A landscape with many peaks, sampled at points; each row gives a point and its height.
A climber steps from a point to whichever of its 6 nearest points has the largest rise for the distance, and stops where none of them is higher. Distance is the straight distance between rows; heights are no part of it.
gubu: [125 162 154 127 144 195 126 192 129 138]  h=6.45
sosur: [119 119 139 161 122 136 194  92 103  82]  h=6.26
dumik: [126 109 135 153 126 133 180 101 109  80]  h=7.07
dateb: [126 131 129 136 130  91 145  88 134 144]  h=8.68
Kirul: [110 121 165 163 142  92 123 154 155 194]  h=3.35
liv: [101 150 107 130  83 132 154  75  94  89]  h=7.89
buf: [129 127 176 123 144 137 131 162 136 150]  h=5.03
Kapak: [ 93 163 124 148  84 101 155  56 122 150]  h=7.27
radad: [108 129 172 146 154 117 125 175 144 187]  h=8.73
kudob: [120 114 192 159 155 114 163 147 138 167]  h=8.27
Kulab: [131 102 175 159 143 134 188 129 118 111]  h=8.48
rab: [148 109 120  98 138  96  91 131 147 150]  h=5.35
migop: [172 104  79  92 123 120  94 115 125  80]  h=5.81
fufu: [123 125 195 144 155 133 149 160 135 164]  h=6.22
zupob: [143 122  71 106 100 122 117  86 116  71]  h=7.78
rotiv: [154 120  76  83 107  97  92  83 138 107]  h=7.55
nupel: [126 172 113 103 146 202 101 184 145 130]  h=5.92
bol: [131 131 120 126 112 103 152  81 129 127]  h=6.74
sal: [132 150 140 101 143 162  98 185 136 154]  h=5.52
biti: [140 112 166 133 144 147 144 152 119 109]  h=5.21
puva: [117 114 139 155 137  74 126 117 154 184]  h=0.52
kese: [133 128 161 116 145 124 116 169 141 160]  h=3.54
mas: [148  98 135 144 140 140 154 131 111  84]  h=5.43
duf: [115 150  98 123  95 102 134  67 120 123]  h=7.80
Bib: [156  75  48 135 130 147  86 126  89  36]  h=5.26
telo: [122 144  82 106  98  95 113  65 124 124]  h=7.77
gir: [164 110 106  79 130 105  76 132 145 131]  h=6.10
Mepa: [112 124 150 148 145  90  98 159 158 202]  h=3.20
Povel: [106 112 156 174 145  77 136 130 161 189]  h=1.43
zum: [106 147 157 131 151 130 102 180 150 191]  h=5.02
Zemop: [122 122 141 146 126 100 171  84 126 131]  h=4.61
deg: [112 151 177 133 154 169 132 186 136 163]  h=8.05
Tuke: [106 182 123 110 156 177 104 191 155 165]  h=5.70
sinof: [130 124  92 118 103 121 138  81 106  85]  h=7.99
Sanu: [146 110  76 117 112 136 124  99 107  61]  h=7.33
legen: [159 108  84  93 115 119 108 105 124  85]  h=7.08
Bebir: [159  95  54 113 116 135  98 110 105  52]  h=5.72
bav: [122 165 130  97 145 182  93 192 139 148]  h=5.87
Figo: [146 113 160 129 147 154 128 170 117 113]  h=4.65
pese: [102 135 131 167 122  77 156  74 135 171]  h=2.60
nofu: [122 174 129 114 156 214 119 191 138 127]  h=5.91
ril: [151 118 108 107 123  99 126  98 133 126]  h=5.63
Zafo: [155  95 128 126 135 169 108 167 109  83]  h=8.37
digi: [134 113 186 152 146 122 172 141 127 140]  h=6.80
zis: [155 106 124 107 129 127 123 130 128  98]  h=3.71
gol: [141 150 124  91 141 188  82 191 136 124]  h=5.74
far: [163 108 123  94 131 143  89 164 125  93]  h=2.91
Pafep: [139 125 137 122 138 195 107 194 126 111]  h=5.49
Paz: [ 89 110 160 201 144  73 136 152 164 209]  h=1.85
gukov: [142 107 146 132 139 124 150 127 122 116]  h=3.72
guvat: [139 111 157 138 141 112 156 129 129 137]  h=4.48
kevu: [ 92 164 107 134  80 108 135  53 110 144]  h=7.67
Guti: [137 121 136 126 138  89 111 127 147 160]  h=8.04
Resov: [100 143 130 155  87 140 186  75  93  95]  h=7.31
pugod: [ 91 146 122 153  64 151 167  80  75  74]  h=7.69
Gim: [151 101 111 130 130 132 147 112 116  78]  h=5.62
mevo: [103 155 122 133  84 121 156  64 106 121]  h=7.66
marez: [130 124 106 142 110 139 161  86 101  73]  h=8.64
Nager: [119 117 166 158 146  97 176 109 132 146]  h=4.76
nulo: [115 169 111  94 150 155  68 186 157 179]  h=5.51
Tevur: [106 142 124 145 103 122 177  74 111 101]  h=7.37
Tis: [113 154  97 142  94  90 131  61 130 161]  h=7.40
molo: [137 115 115 129 124 126 156  97 115  95]  h=6.83
rulo: [114 143 139 105 142 123  73 178 151 189]  h=5.29
bufib: [161 111 129  95 135 116 104 136 138 133]  h=4.37
Gaput: [ 85 161 129 130 143 134  78 188 163 211]  h=5.32
Dab: [135 103  67 144 108 138 128  99  99  43]  h=8.49
foz: [143 140 122  81 135 137  69 177 150 152]  h=5.36

For each start below, name the point where the climber stops.
rab: dateb
Sanu: marez
legen: marez
fufu: radad
puva: dateb
mevo: marez
